A landscape with many valleys, sampled at points; each row gives a point and its height.
From any point a ball takes the steepest step (drop divided by distance) to one of its 2 nearest points. It stops when none of these is lower. Distance is the straight distance between rows; heights are no part of it.
Dul height 30.8: [-16   8   7  16   7 -12 -14  -8   5  23 -11 -24  31  -7  -3  30   6 -16
   9 -12]
Bafo height 42.5: [ 34  13  26 -16  12  -8   6  -7 -20  -4  -8   7 -14   0   7  25 -11 -19
  27  34]
tegif height 36.1: [ 28   9  -5  -6   5 -11  -3 -28  -4 -11   0   1  -6  -3   0   1  23 -19
  18  -2]
tugi height 51.4: [  2   7 -11   0  19  -9 -11   1 -32   3   2  -8  28  -9  -5  20  18  10
  19   8]
gava height 29.6: [ 14 -12  -6 -25  -1   9  23 -42 -25 -24  10  -4 -13 -13  23 -10  -2  20
  29   4]
tiden height 61.1: [-13 -29 -15 -16  -6  -3   8   5  -6 -13  16  19 -12  -1  19 -20 -48  20
  -7  -4]
Kadip height 37.5: [ 11   6 -21  -8  32   5   4  14   8  27 -20  11   1   8  23  -9   2  15
   4   8]
Salak height 56.1: [-22 -16  -5  12 -12   9  -4 -17  18   8  13  15  -1  -5  13 -16 -45  -3
 -19 -29]
dun height 69.5: [  8   9 -32  -4  22  -1  18 -10  27   5  -2  -9  18   2 -10   1  15 -11
   2 -17]
Tiza height 61.4: [-15  24  -8  18  -1 -11  -6  32 -20  -4  12  -6  34 -11  10  27 -18  18
 -37   3]
kofo height 66.3: [  1  22   0 -23  -5 -16   0  36 -17  -7 -18 -12  15   1 -30  35  -1   5
   4  11]
zofil height 26.9: [-17  -3  37  23 -10  11 -28 -13   9 -18 -15   8 -13  17 -20   6  14 -11
 -18  -4]
fimi height 50.5: [ 19 -10   1 -21  26   8  19 -35  13 -17  -6  -6 -13  -4  -3   1  -6 -17
 -27  42]
Karo height 67.3: [ -7  16   9  -6  -4  -3  20  45  32   7   5  -5  33   3  29  17  -9  -4
 -26 -15]
mogo height 60.3: [-17  13   7   3 -19  20  11  16 -11  23 -11  27  26  16 -28   2  12 -24
  22   8]
Vunit height 42.0: [ 15  20  26  23  -2   5 -13 -11 -19 -21 -31 -13  11  16  -6  11   6  -4
  23  15]
geko height 30.3: [  4  19  -5  -1  15   1  18  13 -14  33   8   8   6 -11   1   6 -12  -1
  29 -17]
bukin height 55.6: [ -6  17  15  27  -4  24  17   9  -1  17   3  33  -2   4 -19  -5   2 -22
   7   7]
vakol height 56.3: [ -1 -19   6  20  -6   1 -17 -12   0 -13  10   1 -19  -2   7  -5  -1   4
 -12  10]
Podag height 25.9: [-17 -25  -9   4  -6  -1 -18  12   3   7  -2  -3  -9   3  20 -11  23  16
  -5  -6]
Vem height 33.9: [-11  24  13  33 -11  18  16 -32  -7 -15   0 -22 -12  -1   3 -27 -18  40
  -1  -7]
guza height 66.6: [ 15  12 -11   4   0 -21 -12  10  -3 -12 -25 -13  28   8 -19  32 -15  -1
   5  26]
kovod height 31.0: [ -8  23  -5  14   0   5   2  -8  -3  -9  19  -2  10  -7 -22  12 -21  -9
   7   2]
Zozik height 39.1: [  7   8   9   6 -38  -3 -16  19   1  11  -9   1  -5  -6 -10  27  -8 -16
  11   4]
Kulam height 29.0: [ -3  25   1   4  11  13   5  -3 -16   0  -3  14 -10  20 -13 -24  25  -1
  19 -18]
Nek height 35.8: [ -8 -19  46  12 -22 -13 -32   4  22   2 -14   9  -6   8 -12   5  19  -7
  -5  -1]
bavos height 47.0: [  3 -18 -10  -6  25   4  -9  10 -18   6 -11   2  11   2   1   1  35   9
  19   9]
sopi height 2.9: [ -7  -2  -3  -9   3  17 -15 -27 -29 -48   6   3  -2  10  -7  21   9  -6
   1  -9]
fomok height 50.1: [  5  -2 -13  -7   2   4  -3  12 -16  -1  12  17 -13   0   3 -28   2   5
 -30  -4]
Sofe height 36.2: [  4 -31   9 -21   2  10  47 -40   8 -14  15  -8  -2 -17  30  -9 -23  20
  26  -2]
vek height 49.0: [ 20  -5  10 -17  -5 -30 -14  10   3  15   5  -3  -1 -18   6  24  25 -26
  18 -13]
binal height 56.4: [ 20 -41  -1 -11   9  -8  -7 -10  -4   3  -1  10 -10   0  -6   9   6 -11
  25  35]
zab height 54.8: [ -1 -13 -13 -12  28  -1   8 -25 -10 -16   4   3 -10  -3 -15   7 -20   1
 -22  25]
zur height 39.4: [ -6   3 -14  12  -1   2  10   5 -11  24  21   5  27   3 -17  13 -29   6
 -12   6]
pameb height 43.7: [  9 -12  24  12 -28  -4 -18  19  16  27 -17   0  -4  -9  -1  -8  27 -19
   3  10]
babi height 51.8: [-15  29  11  26 -39 -19 -12  28 -16   7  10 -17  34  -1  -2   7  14   0
 -24  -8]
Geki height 78.4: [-11   0  -3 -13   7   4  13  12  10  31  21 -18  23 -10 -10   5  15 -18
 -27  -2]
Rav height 40.2: [  0  24   3   4  -9   4  -5  14   4   4  -7  10   2  15  -2 -26  39  -7
 -18 -20]
Gedos height 26.3: [ -1  25   3  34   0  17  -8 -16 -24  -9  -9 -22   2   5   0 -15  -2  33
   6  11]
Vasis height 16.1: [-11   9  32   9  -1  30 -10 -26  -6 -33  -5  12 -15  12  -3  15   1  -4
   8   0]
padid height 65.3: [  4 -18 -16  -8   5  -5   6 -16  27 -14   9  -3  -2   5 -24 -18  13  -4
  -1  -9]
zim height 61.0: [  0 -18 -14 -18   3 -11  -3   1  -2 -12   1  13  -7   8 -36  -7  33 -20
   1   5]
tuka height 28.8: [ 13   7  -7  -7 -36   2 -23  -1   8  -8 -11  -4 -42  -3   3  27 -10 -22
  -6  10]
lon height 57.7: [ -8  33  11  27 -10 -14 -12  11 -28  11  -5  -9  18  -6   1  10 -13  17
 -14   4]
busa height 46.0: [  1  10 -10   0   5  -2  -3   1   2  -1   0  24 -12   5  21 -28  29  -6
 -42 -31]
Tobuz height 77.4: [-29  -1  -8 -24  31   1  10   4  13  14   5  -9   9 -11   2  -1  18   6
   0 -37]
Vis height 58.4: [  7 -27  20  -9  12  -7  -7  -9  14 -17  -1  -3  -7   4 -22  26  -1 -19
  17  15]
deg height 39.0: [  1  34  -4  11  13  19   8   8  -4  11   3  20 -21  -4  12   3  -6   5
  19  -4]
Gofe height 54.3: [ -1 -16  13   2  18 -18 -16   5  20 -20  -7 -27 -23   1 -10  -1  -2  -3
  16   3]
vin height 53.6: [  5 -13   9   8  -6  -4 -17  14 -14 -22  24  23 -27  15 -10  -7   7  -2
 -28   6]
Sudiv height 55.5: [  4 -19   8 -23 -10 -14  -3  10   4   0 -13   1  -7  -4 -24  12  22 -25
  26  -1]
mek height 34.2: [ 13  40  -4  32   4   2  -4 -23 -14  -3 -13 -12  13  11  -7  -4  -2   0
   1  10]
Mil height 46.8: [ 17 -20  30   1  -3  -8  10 -34  15 -39   7 -24 -20 -13   0 -16   8   3
 -13   4]
Kur height 77.5: [-21  24 -15 -22 -15  10  14  21  -6  33  10 -11  -5  -6  -4  11   8  -2
 -22 -12]
relu height 25.8: [  9 -28 -35  -9  -6   3   6   2   7   1  -1  19  10   5  16 -21  -7  15
  11  -1]
zoz height 59.5: [ 13 -16 -13  -2   3  -2  -6  -3   4  -2 -24  17  20  21 -13   9  12 -19
  28  32]
tibot height 31.8: [ -2 -19 -31  -3  20   3  10  18  -5  25   6  29  18  -4  20 -15 -13   4
  -7  11]
lup height 42.9: [ -5   0  -9 -10  41   9   8  18  25  13 -25  11 -12   5   9  16 -14   3
   5   2]
Mot height 41.9: [ 39  -9  17 -13   8 -19  -1 -35   2 -28   6  -7  -7  -8  21 -12  23 -10
  -2   3]
dutol height 37.1: [-12 -23 -23  -7  -3  17  16  10  -4  32  31  16  16 -13  -3   0  -9  -5
  -5   1]
Semir height 16.0: [  2 -22 -22 -18 -17 -16  -2  21   8  -7   5   3  16   8  16  -2  19  11
   1  -4]
rerap height 22.5: [ 25  -3   0  -6  11   4   7 -45 -32  -9  28  -8  -2 -30  14  -5  -2   3
  17  10]
Feme height 39.3: [-16  -5   1  20  -8 -19 -17  -5 -10   4  -3  -9  33  -9  -8  13  15 -11
 -22   4]
masuv height 80.1: [-17   1 -26 -29  16   4   9  -3  -6  27   1  -9 -16 -28  -5  -5  -2  11
  -7 -24]
rodo height 74.0: [-12   7 -22 -19  10  -9  19   0  28   9  -4 -16   9  -2  -4 -23  -4   5
   3 -44]
mube height 33.4: [  3 -17  -3   6   8 -16   4  18  19  18  -7 -21 -13  -4  17 -23   2  22
   1  -9]
mase height 65.8: [-26 -11 -28 -25  -2 -17   3  -5   1  12  -1   7  22   2  23 -12 -30  20
 -30 -25]
Maf height 45.9: [  6   9 -13  10 -27  -7 -23   8 -34   5   1   8   6  -8 -13  31   2  -6
   7  18]
zol height 60.8: [-11 -20  15  14   1  -9   2   1  18 -12  16  10 -13  14  11 -47 -17  43
 -11 -27]
regeb height 58.3: [  3 -11 -11  -9   8  11  10  -9 -17 -25  22   7 -14   7  -9 -15 -31  16
  -1  10]
kivor height 75.7: [ -3  19  -5  -5  14 -24   9  18  -6  13  13 -11  10 -11 -20   5   2 -16
 -31   4]
faza height 65.0: [-11   0  19 -10 -27  19  -2  48 -11  13  -1  13  17  14  -6  -2  19 -10
  19   4]
Sivi height 14.2: [  2  -4  11   6  13   4  -7 -32 -33 -26  13 -14  -5  -9  -2   9   4   2
  14   3]
Nibob height 71.2: [-16  -9  -2  -5 -37  18   8  17  20  30  25  14  -9  -1  -1  -9   2 -12
 -18 -13]
bub height 50.4: [  0   3  31  17 -27   8  -2  11  21  23  -1  19   9  15 -21  -8  15 -30
  -6  -6]
mugi height 48.0: [ 13  10  35   5  12   2 -14  -5  -9   6 -15  -9 -17   3 -10   7  -5 -15
  29  13]
Simer height 60.9: [-12  -2  -1 -33  -3  -6  -8  28 -29   2  -1  -1   8  -4 -28  22  20   1
  -3   1]
ful height 56.0: [ -9  -1 -10 -22  14  -5  -8  -6 -38   2  -1   4  -8  -7 -13  30   8  14
   2   3]
Vinod height 52.7: [-22  -3  -6   4   5  11  28   1  24  18  15  18  22   2   4 -21 -35   4
  -6 -29]
Kabe height 58.5: [ -9 -18  13  14   3   0   2 -13  22   5  22  20 -14  -4   7 -31  -9  11
 -29 -35]
Vezov height 58.6: [ -2 -11  14  16  17  20  -6 -19   2   5 -24 -29 -15  -5  34   2   5  31
  15  -1]
Bozi height 80.2: [-23  -6 -22 -15 -18   3   2   9  10  39   2 -27 -17 -18   9  -2   8   6
 -12 -23]
Garer height 66.2: [ -1  21  -7  13  -8  -7  -4  26   4 -17   0   1   1   7  15 -15 -18  16
  -5 -22]
madir height 43.0: [ 19   5  -7  -7 -18 -23 -18  -9  -8  -5  13  -4   7 -13  18   7  11 -13
   2 -12]
Pas height 50.3: [ -1 -22 -23   6 -37   2 -24  11 -20  -9  -5   6   6   1  -1  21  21   0
  14  23]
Mubi height 16.8: [ -2  22   5   7   3 -13   3  -1 -14  23  -8  -2  14 -19 -10  28 -19 -14
  21   1]
fal height 26.7: [ 26  27   0 -20   1   2  14 -44 -11 -32 -16   7  -9  -4   2   8   9 -20
  -2   6]
kibuf height 41.5: [  4 -30   2 -12  23  14  24 -28  26  -2   7   6 -31  -8  20 -20 -27  11
  18  -4]
Losin height 68.4: [-15 -10  12   3 -23  15  14  41   1   7  18  14 -12  10 -11 -10   1   2
  -3   7]
sebir height 41.0: [  9  -3  21  16  15 -14  -2  29  21  18  -3 -15 -26  -2 -12 -24  14  16
  14   9]
Vupur height 51.5: [ 21  -7  19  20   6 -19   9 -30  15 -36  -1 -34   2   6  12 -22   6  21
   7  11]
Girus height 38.0: [ 28  25 -10 -17 -15   3  -2   3  13 -16 -11  -3 -44   3  10   9 -11   3
 -10  26]
sakof height 48.3: [-12 -16 -17  -8  16  19  15   0  31   5   1  16  -9   9  -1  -5 -21   0
   2 -17]
zaduz height 53.8: [ 14 -48 -10   2 -21  -8 -25 -10  -2 -15   6  -2  -5   2  -6   4  19  -8
  26  16]
Zikib height 45.2: [-16   3  28   8  -7  -9  -6  22  -9   4  15 -17  32  -9   7   8  26  -5
 -20  -8]
Tozil height 40.1: [-12  18  10  24   6  33   8 -24   2 -12  -6  -1  -4   5  14  -6 -34  12
   0  -6]
Nibiv height 69.8: [  1  18 -11 -15   2  -3   7  27  27  -7   0  19  23   2  27   5 -24 -10
 -32  -9]
bafe height 63.4: [-26 -19 -17  -7 -21 -10 -10 -14 -18  -3   2  14   8   9  19 -32 -35  24
 -20 -23]
tup height 40.3: [ -2   9 -21  -5  13  12  -8 -18 -12   9 -18  -8  -2  10  -7 -14  37   6
  32   2]
rofu height 74.3: [-26  13 -12   3 -42  21  -1  16  -1  25  10  -1  -2 -15 -19  12  -6  -4
 -18   0]
rel height 45.6: [ 22 -18  14  -6  26  20  19 -30  16 -12   2   4 -25   0  10  -4 -14  -4
   7  24]
tebiz height 48.4: [  7  -1  21  16  -1 -10  -4  13  27  -7   1 -41 -25   5 -24 -17   2  15
  31  23]
favan height 63.3: [-14 -21  -1  12  -4 -15  -9  19  23 -23   5   4  11  11   8 -22 -18  17
 -10 -19]
ferop height 63.0: [  3   7 -21   5   2 -12 -15  -2   5   2 -40   1  31  11  -9  16  10 -22
   5  19]
dufu height 64.5: [ -8  22  19   0  -4   5   5  48  -2   6   8   2  28  -3  16  24 -14  -1
 -36  11]
tur height 55.3: [ 24 -16   6  26   3   3  13 -33  24  -4 -14 -39  -7  -4  27 -14  -1  31
  17  15]
Pom height 72.5: [ -1  21  -7   4  30 -17   6  18  22   9   1   0   5   2   6   5 -28 -13
 -28  -1]
dudu height 36.5: [ 39  30  11 -21  10 -19   1  -8 -14 -20 -22   7 -22   9   9  18  -5 -16
   6   7]
Tisul height 45.0: [ -1  34   7  16  17  43  10 -20  -2  -8 -20  13 -14  17   3  -7 -10  -5
  14  -6]

For each start below, name the point where the ball stops.
guza => tuka
Kabe => Semir
kofo => Kulam
Geki => Mubi
zab => sopi
Bozi => sopi
bukin => sopi
